A landscape with many peaks, sampled at points; each row gives a point and its height.
A climber steps from a point to whichever of its 2 nearest points has the largest rise for the distance, and stops where none of them is higher. Distance is the straight distance between rows; heights are no part of it.
j871: [ -6   8  14   9  10 -28   1  14   5 -12  25 -10 -19  -2 -21  31  19   6
  10  -6  23   7  -7   6  -6   1  -7   7  13   3   3 -20 -11   2  13 -27
  -5 -18   2   4  15]  h=2.19
j94: [-23   9  15 -18  11  12  11   8 -24  15  -7   2  31  13  27   4 -18   4
  -1  28  11 -12 -20 -21   1   5 -10  -5  -6   3   9  19  -2 -19  -5   7
  24  28 -14  -9 -17]  h=2.57
j693: [ 21  -2  -2   3  -5  11  -3  -3   2 -13   8   3  -9  -6 -11  -2   6   7
   3  -6 -13  17  16   9   1 -29   5  -5  -6  -4   1  -2  -5  34  12  -6
   6  -9  29   2  -2]  h=1.92
j637: [-27   0  15  -5  16 -11 -19  10   1  11  19   1   8  11  10  13 -11  -9
   8  15  16 -18 -32 -21 -13  19  -3   2  18  12  16 -16   0 -27 -11  -8
  12   3 -31   9  35]  h=3.17
j783: [ 44  11 -27   1 -17  14  -3 -18   2   7  -6  17 -23 -11  -8 -28  -4 -21
   6   4 -17   7  16   4   3   5  18  10 -17  -1  -3  12  17  23  -1  -3
  -4 -20   9  19  -5]  h=4.21
j358: [ 22 -12  -6   8 -12  15   0   8  -5  11  -9  14  11   2  -4 -15 -25   7
  -4   6  20  17   3   2   3  37  10 -19  -4 -17  -7  28   6  -7  -3 -26
  10   4  -9  16   1]  h=4.22
j392: [-13  -7  -1  -8   5   3   2  -1   0  16 -26 -16  19   4  21  18   5   5
  -1  -9   0 -32 -16  -7   1  23  -7   4  -4   8 -11  10   2 -28 -29  27
 -11  13 -20  -7 -17]  h=2.07
j665: [-19  -5  17  -1  16   1 -29  10   9   7  23  15  12  10   5  -6 -14  -6
   5  14   8  -3 -23 -24 -15   9   9   2  16  12  31 -13   7  -4  -4 -17
  18  -1 -17  10  43]  h=2.86
j213: [ 35  21 -32   7 -17  12  -9 -18  12   0   2  16 -24 -13  -8 -26   3 -25
  13   1 -27  -3  18   0 -12 -20  11   9  -4   7   1  -2  16  30  -1   9
  -1 -11   9  19  13]  h=4.49
j391: [ 16 -24 -23  18 -10  13 -24   0  26 -14   3   1   1  -9 -10  -3   5  12
   2 -29 -19   3  20   8 -14  -9   4 -19  15  -4 -14 -10   2  19  -7   4
  -2   0   2  15  30]  h=3.50
j494: [  3  -9  15   5  -1  -7  27  16 -19 -10   8  -3   4   3 -17  14  -6  21
  -8   6  34  34   5  11  14  12 -10 -19  -3 -19 -14   5 -19   0  24 -32
   6  -4   8  -3 -14]  h=5.48
j331: [ 27   3 -16  19 -14   6   6   3   0 -15   9   6 -11  -7 -18  -6  -2   5
   6  -3   7  28  25  10  -3 -13  -1 -16  -1 -12 -17   5  -5  26  18 -22
   5  -6  15  12   0]  h=1.82
j992: [ -3   4  17 -15  12  -4  -9  -6  -3  27  -2  17   0   9   5 -18 -15 -18
  -5  20  16   2 -26 -10   8  42  20  18  -6   9  24   8  13 -17  -5 -20
  -1 -17 -14  10   1]  h=3.75
j985: [  9  20 -23  20  -3  -7  16   9  -2   0  -7 -19  -4  -4  -2  43   9   9
  15 -10  23 -24  -8   1 -18  10 -16  -4   7   5 -31  17  -5 -21 -15 -12
  -3  17 -19   8 -17]  h=1.32
j926: [ -7   7  12 -10  12  -3   2   0  -8  23 -11   3   8   7  10   5  -7  -6
  -2  12  19  -9 -25  -6   6  33   6  11  -6   8   7  14   6 -23 -10 -10
  -2  -3 -15   3 -13]  h=3.51
j3: [-27  23  -7  -3  -2 -39  22  -8 -11  -6   5  -1 -22   1   4 -15   1 -26
  -3  14   4  -2   2   0   6 -10 -20   5   4   1  -5 -35  -7 -21  16  27
 -18  -1 -21 -11   8]  h=2.36
j460: [ -2   0   7  -2   1  10  -4   5  -4  -7   4   5   6  -2   5 -13  -7   2
  -2   8 -13  10   6  -1   0 -24  -1  -8  -2  -4   6   2  -2  19  11   7
  16   7  14  -6   0]  h=2.03
j484: [-25 -29  25 -15  18 -16  -9  -5   4  -3   1  -9   2   8  -4  13  12   4
 -11 -17  -5  -2  -4   6  16   6   5  15   3   2  11 -27  -5 -10   0  13
 -26 -19   5 -14   9]  h=5.26
j528: [ -7  -2  24 -25  13   5   0 -12 -10  11  -9   4   3   6  11 -18  -3 -11
 -14  15 -16   7 -11  -1  24  -6  13  21 -22   6  22   0   3   6   5  17
  -4 -12  18 -18 -22]  h=3.30
j770: [  3 -21 -10  -4  -8  21 -11  -7   4  18 -25   4  21   2  17 -20 -14   3
 -12   0  -9  -9  -7 -10   6  32  11  -8  -9  -2  -7  19  11 -13 -22  14
   0   7 -14   0  -6]  h=3.19
j838: [ -8   1   4 -11   5  23  -4   2  -9  21 -21   1  29   7  28  -6 -13   1
  -4  14  -3 -16 -17 -17   0  14   2  -1  -9   6   2  25   6 -11 -18  15
  15  21  -9  -5 -19]  h=2.70
j765: [  4  23  11  -3  16   4   2  10  -9  19  -8  -3   6   1   8  23  -3  -1
  11  10  21 -14 -28  -7  -3  16   0  13  -6  13  10  30   4 -11  -8 -20
  12   9  -6   4 -24]  h=3.32
j131: [  6 -30 -21   9 -20   9   0  -6   8  -1 -14   0  11  -4   1 -18  -6  13
 -13 -15  -4   5  18   6   7  28   3 -27  -2 -20 -25   4   3 -14  -8  11
  -6   4 -15   2   4]  h=5.83
j844: [ 31 -14 -34  10 -19  10   3 -13  18   7 -15  -6  -5  -4 -16  10  14   9
   0 -26   5 -10  17  13  -3  32  13  -2  -2  -7 -28  21  10 -11 -22 -11
 -21  -8 -10  16 -12]  h=4.01
j284: [ -1 -11  11 -13  10  10 -23  -8   7  22  -9  14   4   5   7 -25 -11 -13
 -10  10 -10  -2 -18 -10   7  24  24  19  -5  13  21   3  15   2  -9  -2
  -7 -17   0   7   8]  h=3.97
j573: [ 18   5  -4   2  -3   8 -18  -4   6  14  -1  22  -7  -4   2 -33 -17 -18
   1  13  -8   8  -5  -6  -2  13  16   6  -3   4  14   9  16  12   0  -6
   6 -10  -1  14  15]  h=4.23
j247: [ 29  -3 -16  22  -4   9 -30   7  30 -10   9   6 -10 -12 -14   7   7   6
  12 -23 -14  -3   8   2 -27 -14   6   1  21   7  -1  -3   8  29 -10 -14
   3  -4   9  23  35]  h=4.16
j457: [ 20  17   3 -16   3   2  22 -22  -8   2  -3  -2 -10   2  -8   9  17  -4
   0   3   1   9   8  11  20 -10   7  20 -28   3   2   9  -3  13   8  -6
 -14 -19  27  -5 -47]  h=4.20
j128: [  8 -20   7  -5   1  36 -17   9   1   4 -14  -2  29   3  15   5 -11  20
  -3  -6 -15  -1  -2  -8  -4  -1   3 -13   0  -2  -1  20  -1  15 -13   4
  20  18   9   0  -6]  h=4.83
j503: [  4  22  -6  -5  -6  16  17  -4 -16   9 -17   4   9  -2  18 -17  -7  -7
   1  20 -12  -5   0  -5   2 -16  -3   0 -19  -2  -4  25   3   6  -5  20
  14  20   7 -10 -34]  h=3.83
j945: [ 15  27 -24  14  -3   4  -3   3   8  17 -12   3  -1  -8   7   2  -6 -11
  17   4   7 -24 -13  -7 -20  15   0   6   0   9  -8  29  13 -11 -20  -4
   6  16 -18  12 -11]  h=0.68
j756: [-19   6  32 -16  21 -10  -9   1  -1   5  18   8  -7   7   2 -14  -2 -12
  -4  18  -2  11 -20  -8  12  -6  10  19  -3   9  41 -15   4   8  16  -3
   5 -16  10 -14  10]  h=2.13
j335: [ -3   8 -13   9 -10  13   3   7  -5 -11  -2   1  11  -7   9 -14  -9   4
   2   8 -15   0  15  -3 -13 -28 -11 -21   2  -5 -14   9  -3  12   2  17
  19  26   2  -4   1]  h=1.86
j399: [-10  30  -7   9   1 -10   1   7   7 -11  10  -2  -9  -9   1   7  11  -9
  14   7  -9 -14   3  -2 -24 -37 -13   7  14  11  -1  -7  -2   7   3   5
   8  15   0   2   7]  h=6.53
j402: [-16  -5   6  -7   2   8  19  10 -22   6 -15  -8  31   9  20  15 -13  19
  -6  10  15  -7 -10 -10   6  14 -17 -20  -3  -8 -12  15 -11 -21  -8  13
  16  25 -14 -10 -20]  h=2.99
j737: [ 14  28 -22  27   3  -6  -2  17   4   7   1  -6  -8  -7  -4  30  -5  -2
  22  -2  26 -26 -16  -3 -28  14 -10   2  14   9 -17  21   7 -17 -13 -23
   9  20 -23  17   1]  h=0.98
j481: [ 20 -22   0 -14  -3  33  -9 -12  -6  12 -23   4   9  -1  10 -16  -7   3
 -13  -3 -24   3   3   2  17   8  18   0 -22  -3  -2  17   5  15 -13  12
   0  -9  19  -4 -18]  h=4.79
j294: [ 18  38  -7  11   4  12   0  13  -2   8  -5   4   0  -8   4   9  -5  -7
  20  14   5 -17 -11  -9 -23 -13   0  12   1  10   4  35   8   8  -7 -15
  20  22   3   7 -19]  h=0.46
j271: [ -8  -5 -17  14 -23 -21  19  -2 -12  -5   0   1  -5   0  -3 -22 -19   2
 -13   7  19  17  10  -2   3  28 -18 -33   9 -24 -23 -19 -10 -31  15   0
  -1   8 -31   4  19]  h=4.29
j816: [ 27  -7 -19   8 -17  20  -1  -4   0  15 -20  11   7  -6   5 -23 -15   1
  -2   1  -1   3   4   0   4  29  11 -13 -14 -10 -12  30  12  -1 -12  -4
   6   6  -5   9 -11]  h=3.73
j456: [  4  12  -5   2  -2  12  22   7 -18   4 -16  -4  18   1  14   7  -5  12
   1   8  11  -3  -1  -1   3  -2 -10 -12 -12  -7 -15  27  -5  -5  -5   8
  15  22   2  -8 -36]  h=3.47
j145: [-21  10  30 -10  18 -17   8  12  -8  -8  16 -10  -2   2  -2  18  13   6
   3   8   3   0 -12  -2   3 -23  -9  13   3   6  18 -14 -13   3  15  -2
   7   1   8 -19  -7]  h=6.13
j88: [ 43 -16 -25   6 -14  22  -9 -14  18   3 -10   3  -9  -6 -17   3   9   5
   2 -23 -11   0  19  12  -2  16  20   3  -2  -4 -15  16  10  18 -17 -15
 -13 -18  11  21  -2]  h=4.53
j807: [ 11   5  25  -7  11  -6   2   7  -1   5  11   6 -11   1 -15   7   6   1
   3   4  18  20 -10   4  11  11  10  16  -7  -1  19   9  -1  10  13 -34
   3 -21  17   0 -12]  h=4.73
j42: [ 15  32 -33  19  -9 -13   7 -13  18 -15   8 -13 -15  -4 -10  21  23 -11
  21  -9  -7 -23  15   0 -27 -27  -7  12   8  13 -14  -9  -2   2  -5   5
 -17   2  -1  14  -6]  h=4.24
j689: [-17  16  27 -15  23 -15  -2   4   0   4  -1 -19   0   3   9  35  18  -4
  10   0  -4 -27 -25  -3  -3 -12  -7  33   1  23  16  -9  -5 -15 -10   6
  -8   0  -2 -15 -16]  h=4.66
j227: [-12  14   4   2  -2  -9   5   0   4 -26  21  -5 -15  -6 -11   3  19  -1
   5  -4 -13   8  16   7  -6 -57  -9   3   6   7  14 -23  -8  31  24   3
   4  -1  24 -10  11]  h=6.17
j643: [ 26  -4 -42  15 -24   4   5 -25  17 -11  -3  -6  -7  -5 -13  -3  15   0
   4 -19 -14  -3  30   7  -4  -2   4 -10  -8  -7 -26  -2   2   6  -6  11
 -20  -7   1  12  -3]  h=4.58
j936: [ -2  22   4   2  -1   5  -7  13  -3  -5  13  16  -2  -6   2 -23 -10 -14
  10  25  -9   8   2  -7 -13 -29  -1  -2   6   1  19   6   5  23  15  -5
  26  12  11   2  18]  h=2.18
j978: [-34 -17  19 -11  16 -19  -6   6  -3  -4   6 -14   7   9   7  22   5   4
  -4  -6  -1 -11 -15  -4   6   1  -9   4  14   5   7 -28 -11 -18  -1  19
 -11  -1 -10 -13  18]  h=4.86
j913: [  3  26  12   8  12 -25  -5   9   9  -1  24   3 -28  -5 -17  15  11 -12
  18   6  20   5 -11   2  -8   0   0  22   7   9  15  -9   4   7  12 -30
  -2 -19   3   8   8]  h=2.33
j732: [ 10   6 -38  15 -18  -3  -4 -16  18  -7  -2   2  -8 -11  -2 -23   7 -13
   6  -9 -17  -8  17   0 -10  -9  -4  -9   1  -2 -18  -8   8  -1  -4  24
 -13   3 -13   7  11]  h=4.25
j723: [ -1   3 -18   5 -20 -28  21 -10  -5   3  -6   0 -17  -3  -8 -16   0  -9
  -7   4  19   6   7   5   7  35 -10 -10   1 -14 -22 -12  -2 -34   5   0
 -19  -5 -28   4   1]  h=4.82
j856: [ -3  29   0  19   1 -26  -4  16   4  -9  26  11 -21  -6 -14  -5  -1 -15
  16  14  19  12  -3  -1 -17 -12  -9   2  17   3  10 -11   1  11  23 -25
  10  -7  -5  12  28]  h=2.47
j555: [ -1  21 -31  15 -12 -17  24   0  -4   0 -11 -17  -5  -7   4  19  11   0
  13  -1  14 -25  -3  -5 -11  10 -24 -10   3   0 -37   6  -8 -30 -15  14
  -9  18 -29   0 -13]  h=1.72
j14: [-15  -7  18   1  14 -30  -8   4  11  -4  14 -11 -15   0 -13  28  18   1
   4 -16  12  -4  -8   9  -1  12   0  13  15   6   5 -25  -5 -13  -1 -12
 -21 -22  -9   2  22]  h=2.04
j51: [ -9   0  11 -14  13 -14   3 -15   2   9  -9  -7  -3   2   3   9  15 -12
  -4  -4  -2 -12  -7   6  10  12   5  25 -10  10   3  -6   2 -13 -10  10
 -28 -16   0  -7 -18]  h=5.22
j598: [ 16  10  23 -11  15  15   0  11 -14  22  -4   9   9   5   1   9 -13   2
   7  16  23   5 -26  -8  10  18  13  13 -16   5  24  38   5   6   3 -36
  18   2  10   2 -25]  h=3.59
j122: [ -9  15 -15   2 -13  -1  -4 -10   0  -6   4  15 -15  -7   6 -42  -6 -28
  -2   8 -28   6  17   2   0 -34   1  -2   0   3  12 -16  12  16  13  28
   4   2   3  -4  20]  h=3.71
j591: [-12 -27  -4  -8  -1   6  -1 -17   4  -9 -13 -11  12   1   8  -6   7   2
 -14 -20 -29  -8  18   6  15 -17   2   3 -10  -1  -6 -16   0   0  -8  45
 -23   0  11 -18  -8]  h=6.14
j449: [ 22 -31   8  -6 -11  19   3  -3  -8   0  -6   8   1   3 -10 -13 -10  14
 -15  -8  -3  30  18  16  22  15  14 -17 -15 -20 -10  12  -4  14   6 -17
   3 -17  20   1  -9]  h=2.56
j986: [-13 -15  16 -14   6  16  -9  -4  -8  10  -3  11  21  10  16 -24 -25  -1
 -14  16  -6   8  -8 -14  11   9  10  -4  -9  -1  18   3   4  -3   0   7
  13   4  -1  -4   4]  h=3.67
j196: [ 27   7 -11  10   1   8  11   9  -3  11 -10  -1  -3  -2 -11  21  -2   8
   5 -10  30  -4  -2  10   0  27   6   1  -5  -5 -15  36   8  -7  -6 -36
  -1   1  -2  15 -24]  h=3.66
j901: [ -2 -32  22   1  13   9 -23  13  19 -13   8 -13  11   3  -7  30  14  31
   0 -31  -8   4  -1   3  -2 -11   1  -2  15   2   9 -12 -11  16  -5 -12
   1  -5  17  -3  15]  h=2.92
j760: [ 43  26 -40  19 -21   9  18  -9  -1  10 -11   8 -16  -7  -9  -9  -2 -11
  13   5  17  -2  12   3  -3  16   2  -1 -17  -7 -21  35  17   1  -2 -17
  -2   2  -4  16 -26]  h=2.74
j866: [-13  12 -12   9  -4 -29  15   8 -10  -3   1 -23 -10  -2   5  33  10  -2
  10   0  14 -24 -14  -2  -6  10 -27  -9  16   6 -30 -11 -14 -34 -14  10
 -11  12 -32   1   8]  h=2.14
j400: [-12  13 -25   3 -11  -4  -3 -14  11  -3  -5   3  -6  -8  11 -29   3 -22
   3   2 -27 -16  11  -4 -10 -25  -4   2  -1   6  -2 -13  10  -3  -5  40
  -8  13 -11  -7  10]  h=3.95
j199: [-27 -16  28 -25  14   7   6  -3 -19   0   2   3  21  14  15 -15 -15   3
 -19  17  -9  10  -8  -9  25  -9   2   2 -13  -2  22  -8  -4  -2  13  20
  12   3  10 -23 -12]  h=3.43
j321: [ -3  -9  10 -12   8  13 -19 -11   9  -6  -3  -3  -1  -3   5  -6  10  -3
  -4 -11 -37  -8   2   1   3 -32   9  19  -3  13  20 -13   5  22  -1  24
  -7  -5  23 -10   5]  h=5.89
j473: [ -8 -46  18 -16  -4   9  -3  -9  -7   1  -4  10   5  13  -1 -26 -15   9
 -30  -5  -6  28  12   9  27  24  15 -11  -8 -17   5 -12  -1  -6   8  -2
  -8 -21   8  -4   7]  h=2.29
j188: [-14 -24  -9   6  -7 -12   0  -3   4  -6  -1  -3   3   0  -1  -5  -3   8
 -11 -13   0   3   9   4   5  16  -6 -21  13 -11 -18 -20  -6 -19   1  14
 -14   2 -17  -1  17]  h=4.89
j446: [-21   3  -4   1  10  -9 -20   4   9  12  -1  -3   6   3  15   5  -6 -12
   8   4  -2 -31 -25 -16 -18  21  -3   5  16  14   1  -8   5 -27 -21  13
  -2   9 -34   5  23]  h=3.68
j418: [ 10  -8  18 -10   7  22 -15   2   9 -10   4  -7   0  -4  -1  11  16  15
   3 -12 -31  -4   2  -2   0 -40   5  12   0   8  23  -4  -6  35  -1   2
  11   1  36 -12  -4]  h=6.33
j73: [  3  -4  20 -12  10  17  10  11 -22  16  -9   7  26  12   9   7 -21  14
  -2  15  26   9 -17  -9  10  22   3  -9 -13  -5  11  32  -3 -10   1 -22
  21  12   1  -2 -21]  h=3.88
j149: [-11  -1   5  -3   7   6   2  14  -5   3 -13 -18  22   1  16  34   2  17
   3  -6   4 -22 -13  -5  -9   4 -16  -5   6   4 -14  10  -6 -17 -17  12
   6  23 -12  -7 -15]  h=2.49
j291: [ 25 -24 -22   5 -16  17  -7 -14  12   0 -10   4  -1  -7  -5 -15   2   6
  -7 -17 -17   8  22  10   6  11  11 -14  -7 -11 -20   5   5   9  -9   4
 -10  -9   4   9   2]  h=4.97
j587: [ -5 -21  16  -8   9  27 -20   8   8  -8  -7 -10  21   0  11  15   4  21
  -3 -13 -28  -8  -2  -5  -5 -26  -1   4   6   4  11   2  -4  19  -9  12
  13  14  20 -11  -3]  h=5.70
j99: [-12   8   0   8   7 -17   2  11  -1 -13   4 -25  -1  -4   0  47  17   9
  13 -11   5 -24  -7   1 -17 -12 -21   2  18   8 -19 -15 -16 -15 -11   6
  -8  10 -13  -2   3]  h=2.48
j508: [  2 -29  24 -10   3  14  -4   2  -7   0   5   9  11   7  -3 -13 -13  15
 -14   2  -1  30   3   4  21   7  10 -11  -8 -14  12   1  -6  12  14 -13
  11 -13  17  -6   2]  h=2.41
j649: [  9  26  11 -16   7   4  20  -8 -17   6  -7   1  -3   0   5  -5   5 -10
   1  18  -3   3  -4   2  11 -19   3  16 -23   5   8  15   0  11   7   5
   7   2  20 -13 -42]  h=4.07
j109: [-32  10   9 -11   5 -12  18   5 -20   0   4   3  11  11  16  -9 -14  -6
  -6  27   3  -2  -9 -12   4  -8 -16  -6   3  -4   3 -11  -8 -19   8  22
  12  17 -13 -16   1]  h=2.60
j672: [-21  19  13  -8  18 -15  -7  10  -2  11   0  -9   1   4  15  25   3 -13
  11  11   4 -29 -30  -9 -12   6  -6  18   8  18   8  -4  -1 -25 -15   5
   2   7 -19  -4   0]  h=4.27
j426: [ 21  13 -16  12  -6   0 -22  -5  20  -5  12  17 -21 -12 -11 -14   5 -17
  12  -7 -17   0   8   2 -18 -19   5   8  12  10  10 -10  14  29   1  -2
   0 -10   7  20  30]  h=4.93
j471: [  1  -8   7   4  -4 -17  10   3  -1  -2   6   2 -11   1 -19   4   1   5
  -7  -5  26  19   7  12   8  31   3  -4   8 -13  -9  -6  -5 -13  10 -27
 -12 -20  -6  10   4]  h=5.42
j129: [-10   4  24  -1   6  -7   4  18   3 -20  25  -9  -5  -3 -12  14  15  17
   4  -1   1  14   3   1  -1 -39  -8  -1   5   1  17 -12 -17  26  24 -12
  16  -1  24 -15   4]  h=6.65
j377: [ 18  18  10  -5   7   2  -7   0   0  12   6  16 -14  -3  -8 -12  -4 -15
   7  13   3  11 -11   0   5   4  14  18  -8   6  20  12  10  16   7 -19
   5 -16  13   7  -6]  h=4.48
j999: [-25 -14  -6   4 -13 -32   8  -6  -7  -6   8   2 -12   5  -2 -20 -14  -5
 -15   1  11  10   4   0   9  20 -13 -20  15 -14  -6 -37  -8 -31  14  14
 -14  -3 -30   0  35]  h=4.40
j705: [-19  25 -10   6  -5 -42  26   2 -17  -8   8 -14 -23  -1   1  10   5 -17
   6  15  17  -9 -10   0  -1   1 -27  -4  12   3 -22 -22 -17 -30   5  10
 -12   8 -29  -3   7]  h=2.22
j618: [  3   2  29  -3   7 -16  15  16 -13  -3  19   1  -9   5 -20   8  -2  11
  -1  10  35  33  -7   5  17  15   0   1  -3 -12  13   3 -11   3  28 -45
   7 -18  12  -4  -6]  h=5.05
j184: [ 27 -31   8  -2  -3  19  -8   5   8  -6   3   2  -1   2 -21  10   5  22
  -6 -22   2  25  14  19   9  11  17  -7  -1 -14  -7  10  -4  23   0 -32
  -1 -20  24   7  -1]  h=2.73
j780: [-11   8  17 -16  16 -19  12 -13  -3  -3  -2 -18  -2   3   1  28  26  -4
   1  -6  -7 -14  -3   7   9 -19  -4  27 -10  12   5 -15  -9  -6  -3  19
 -25  -9  10 -18 -25]  h=4.94
j245: [ -2   5   8   2  -6 -19  27   1 -20  -1   0   2  -7   3 -10  -5  -8   2
 -11  11  29  26   4  10  15  22  -8 -10  -6 -17 -10  -1 -10 -12  20 -19
  -5 -10  -4   2 -14]  h=5.92
j26: [ 11 -18   0   6  -4   1  -1   8   4   8  -1   7   1   3 -13   3 -10   9
  -7  -7  28  13   2   9   1  46  11 -11  11 -13  -9  16   3 -17  -2 -35
  -2 -11 -12  18   8]  h=4.81
j439: [-35  -8  17  -6   4  -3  -4  10  -6 -20  21   4   1   4   3 -14  -4   3
  -8   3 -15  12   7  -1   4 -43  -5 -11   9   0  29 -25  -4  20  25  15
  19   8  15 -21  28]  h=3.29
j489: [  0  -5 -27  12 -18  15   2  -4   6 -11 -11 -10  15  -8  12  -9   3   8
   1  -9 -24 -11  21  -1 -11 -22 -13 -21  -1  -7 -25   2  -1   4  -9  37
   3  26  -3  -6  -4]  h=1.64
j373: [ 30  10   1   6  10  13  -4   6   6   8  -2   0  -4  -3 -13  27   5   9
  12 -11  16  -2  -9   4  -6   6   8  16  -2   5   3  29   7  11  -6 -38
   5  -2  14  11 -21]  h=3.25
j515: [ -1  25 -10  16  -8 -11  -7   4  11 -19  22  10 -24 -10 -14 -12  11 -16
  13   2  -9   8  15   5 -19 -42  -7   0  15   9  13 -20   5  30  20  -4
   7  -3  12   8  30]  h=5.61
j854: [-36   4  -3   2  -5 -11   8   9 -13 -14  12   2   8   2  12 -16 -15  -3
  -5  15  -4   1   4  -7  -6 -24 -19 -23  16  -6  -1 -19  -7  -8  16  22
  16  23 -14 -10  23]  h=2.83
j625: [ -3 -13  -2  -7 -15 -22  30 -14  -9   1 -12  -6 -12   3 -10  -1   9   0
 -18  -5  21   8  13  15  19  37  -2  -2  -5 -15 -21  -8  -7 -32   0   0
 -29 -18 -14  -1 -16]  h=5.40
j616: [-19 -32  19 -10   7 -18  11  -6  -1 -15   7 -10  -2   6 -13  10  13  13
 -17 -20   2  17  15  18  24  -3  -2  -1   1 -10  -3 -29 -12  -3  14   7
 -26 -23  11 -13   5]  h=5.60
j71: [-18  32  -4  -4   5 -17   9  -6   0   2   1  -3 -10  -3   9  -1   8 -21
   8  14  -8 -17  -4  -2  -8 -21  -8  18  -2  12   1 -10   1  -9  -3  21
  -8   6  -7 -11 -10]  h=5.75
j534: [ 31   4  11 -11   4   4   9  -9   2   3   6  -1 -19   0 -22  16  17   4
   4  -8   7  17   6  11  15   1  18  22 -15  -2   8  12   0  23   9 -34
  -8 -27  32   4 -29]  h=4.42
j248: [ -7  -8  14   4  13  -5 -16  13  13  -9   6 -16   5  -2  -2  39  16  19
   8 -19   2  -9  -8   2 -12  -8  -7   4  16   6  -2 -11 -11   0  -7  -7
  -3   1   2  -1   7]  h=2.72
j707: [-27 -26  10 -13   8  23 -24   2  -2   4   3   6  30  14  21 -18 -23   3
 -13   8 -14  -4  -8 -25  -1  -3   4  -9   5   5  19  -6   5  -2  -6  17
  19  15  -8  -4  25]  h=3.81
j207: [  5 -12  -8   1 -11  -9  34   0 -11  -4 -12 -14   0   1 -11  19   7  18
 -12 -12  26  10  13  15  12  25  -8 -15  -5 -16 -32   8 -13 -19  -1 -10
 -16  -6  -7  -1 -23]  h=4.71
j260: [-11  -6  -3 -12   1   5   0 -19   1   6 -19  -4   6   1  16 -19   3 -13
 -10  -1 -27 -15   3  -1  13 -10   5  16 -16   6   1  -5   7  -3 -12  43
 -18   1   3 -17 -17]  h=5.74
j389: [-15  -7  24  -6  11  -3 -25   3   4   0  25  20  -5   7   0 -28 -10 -11
  -3  12  -2  16 -11 -11   3  -7  12   4   7   5  45 -20   9  17  17 -10
  15 -17   7   0  41]  h=2.23
j430: [ -9   3   8   5  -3   2 -17  12  -1  -7  24  26   0   3   0 -34 -22  -9
   5  19   0  19   1 -10  -8 -16   5 -15  12  -3  32 -10   7  21  20 -12
  26   3   3   8  47]  h=2.40
j654: [ 18   1 -16  -7  -5  18  -5 -22   5  16 -25   2   1  -4  11 -23   3 -13
  -4   0 -23 -15   2  -2   8   7  14  14 -22   6  -3  13  14   2 -21  24
 -13  -5   2  -2 -20]  h=5.27
j951: [  4  -9  10  -9  12   5 -15 -13  12   2  -6  -6   0   0   0   7  14   0
  -2 -15 -18  -7  -4   4   3  -6  10  22  -3  11   8  -8   3   8 -11  10
 -17 -14  13  -3  -5]  h=5.56
j859: [-36 -17   3   3  -6  -9  -3   6  -7 -20  18   8   7   8   4 -22 -20   4
 -15  -1  -2  16   9  -2   3 -21 -12 -28  14  -8  11 -32  -5   0  24  18
  11   9  -5 -10  39]  h=3.06
j937: [ 16 -14  11  -8   4  31  -2   7 -12  12 -15   4  22   5   9   0 -13  15
  -3   3   4  10  -6  -3   9  13   9  -9 -13  -6   2  34  -1  11  -5 -13
  17  10  13  -1 -23]  h=4.26
j627: [ -4 -21   0  -5 -10 -21  20 -17   0 -12  -1  -9 -13   3 -17   0  16   2
 -17 -17   7  15  27  19  20  12  -1  -1  -3 -14 -17 -24 -10 -13  10   4
 -35 -26   2  -2  -3]  h=5.97
j433: [  4 -32  -2   8  -1   3 -19   2  23 -15   5  -9   3  -3 -14  20  15  20
  -2 -37  -6   3  17  13  -7  -1   4  -9  17  -5 -10 -16  -6  10  -8  -5
 -17 -10   5   9  25]  h=3.16
j634: [ -4  17 -16  26  -6  -4  -4  18  10 -23  13  -7  -2 -11  -6  17   6   7
  16  -4   1 -10   8  -1 -33 -31 -18 -14  24   5 -16  -4  -9  11   4  -7
  16  24  -3   9  19]  h=5.39
j404: [ 14  -2  -3   8   1   3  19  10  -7  -4  -5 -13   3  -1 -13  38   9  24
   1 -14  28   5   5  12  -1  11  -5 -10  -1  -7 -24  19 -10  -2   1 -28
  -1   2   5   3 -27]  h=4.15
j529: [ 29 -17   1   8   4  21 -14  10  14   2  -4  -5   5  -2 -15  31   7  24
   5 -25   8   1   1  10  -6  13  11   2   7  -3  -7  20   1  14 -13 -34
   2  -3  13  12  -7]  h=2.98
j787: [ 29  18 -33  10 -24  19  18 -10 -11   4 -17   4   0  -9   8 -23  -5  -6
   6  11  -9   0  16   0   2  -7  -1 -13 -26 -10 -21  28   7   9  -5  15
   9  13   6   1 -30]  h=3.46
j58: [-29   8   4 -12   3 -23  16 -11 -13   1  -5   3  -4   5  14 -24  -8 -19
 -13  17  -3  -1  -4  -2  15  -1  -9   7  -8  -3   5 -22  -3 -23   6  35
 -11   1 -13 -18  -5]  h=2.45
j423: [ 29  20 -48  19 -27   9  20 -16   4   3 -16  -4  -3  -8  -1  -6   8  -1
   9  -5   5 -11  17   0  -6   8  -4 -10 -19  -8 -32  24   8  -5 -11   7
  -6  11  -8   5 -29]  h=3.08
j437: [ -1  15   9   9   9 -11 -17  14   9   3  23  19  -9   1  -6 -10 -11 -13
  12  16  14   8 -15 -10 -15   6   6   7  13   6  26  -4   9   7   9 -26
  15  -8  -5  14  33]  h=2.64
j642: [ 15  21 -39  31 -17  -3   7   0  14 -20   8  -9  -9 -11 -13  13  12   1
  17  -9  -1 -10  21   0 -31 -26 -14 -12  11   3 -29  -2  -6   9   2  -1
  -2  14  -4  14   5]  h=4.64
j324: [-12 -43  18 -13   6   7  -9  -6   5   4  -9  -1  12   9   1  -2  -2  13
 -20 -15  -7   6   0   7  18  25  14   0   0  -4   3  -7  -1  -8  -7   5
 -17 -16   3  -6   3]  h=2.16
j277: [-25  13   7 -14  11   3  -3  -6  -1   6 -12  -5   8   1  21  -6   5 -17
  -1  10 -27 -26 -10 -10  -4 -23  -1  22  -2  14  12  -4   4  -6 -10  34
  -1  14  -2 -17 -11]  h=5.28
j323: [-31 -11  11  -6  13  -1 -19   5   4  -2   9   0  12   7  14  -3  -5  -3
  -3   2 -13 -11 -11 -12  -7 -10  -2   2  14   8  18 -19   1  -5  -3  18
   6   7  -7  -6  28]  h=4.36
j299: [-27  -4   4  -5  -1   4 -17  -1  -1 -10  12  14  -7   1   6 -32  -8 -14
  -9   4 -30   5   5  -1   2 -39   5   0   7   7  32 -23  11  23  15  25
  12   2  13 -13  32]  h=3.49

Call two points neighbours if one is among the 2 nearest of the other. Go from one point of each pair to the other, from neighbour to neighbour, staying as high as possible. Name the lowest point that can't be avoided.
j591, j625 | j528
j245, j129 | j783
j131, j627 | j271
j399, j591 | j277
j129, j418 | j689

Where does a climber stop that starts at each point below?
j528 | j245
j637 | j418
j926 | j245
j199 | j627
j294 | j418
j392 | j245
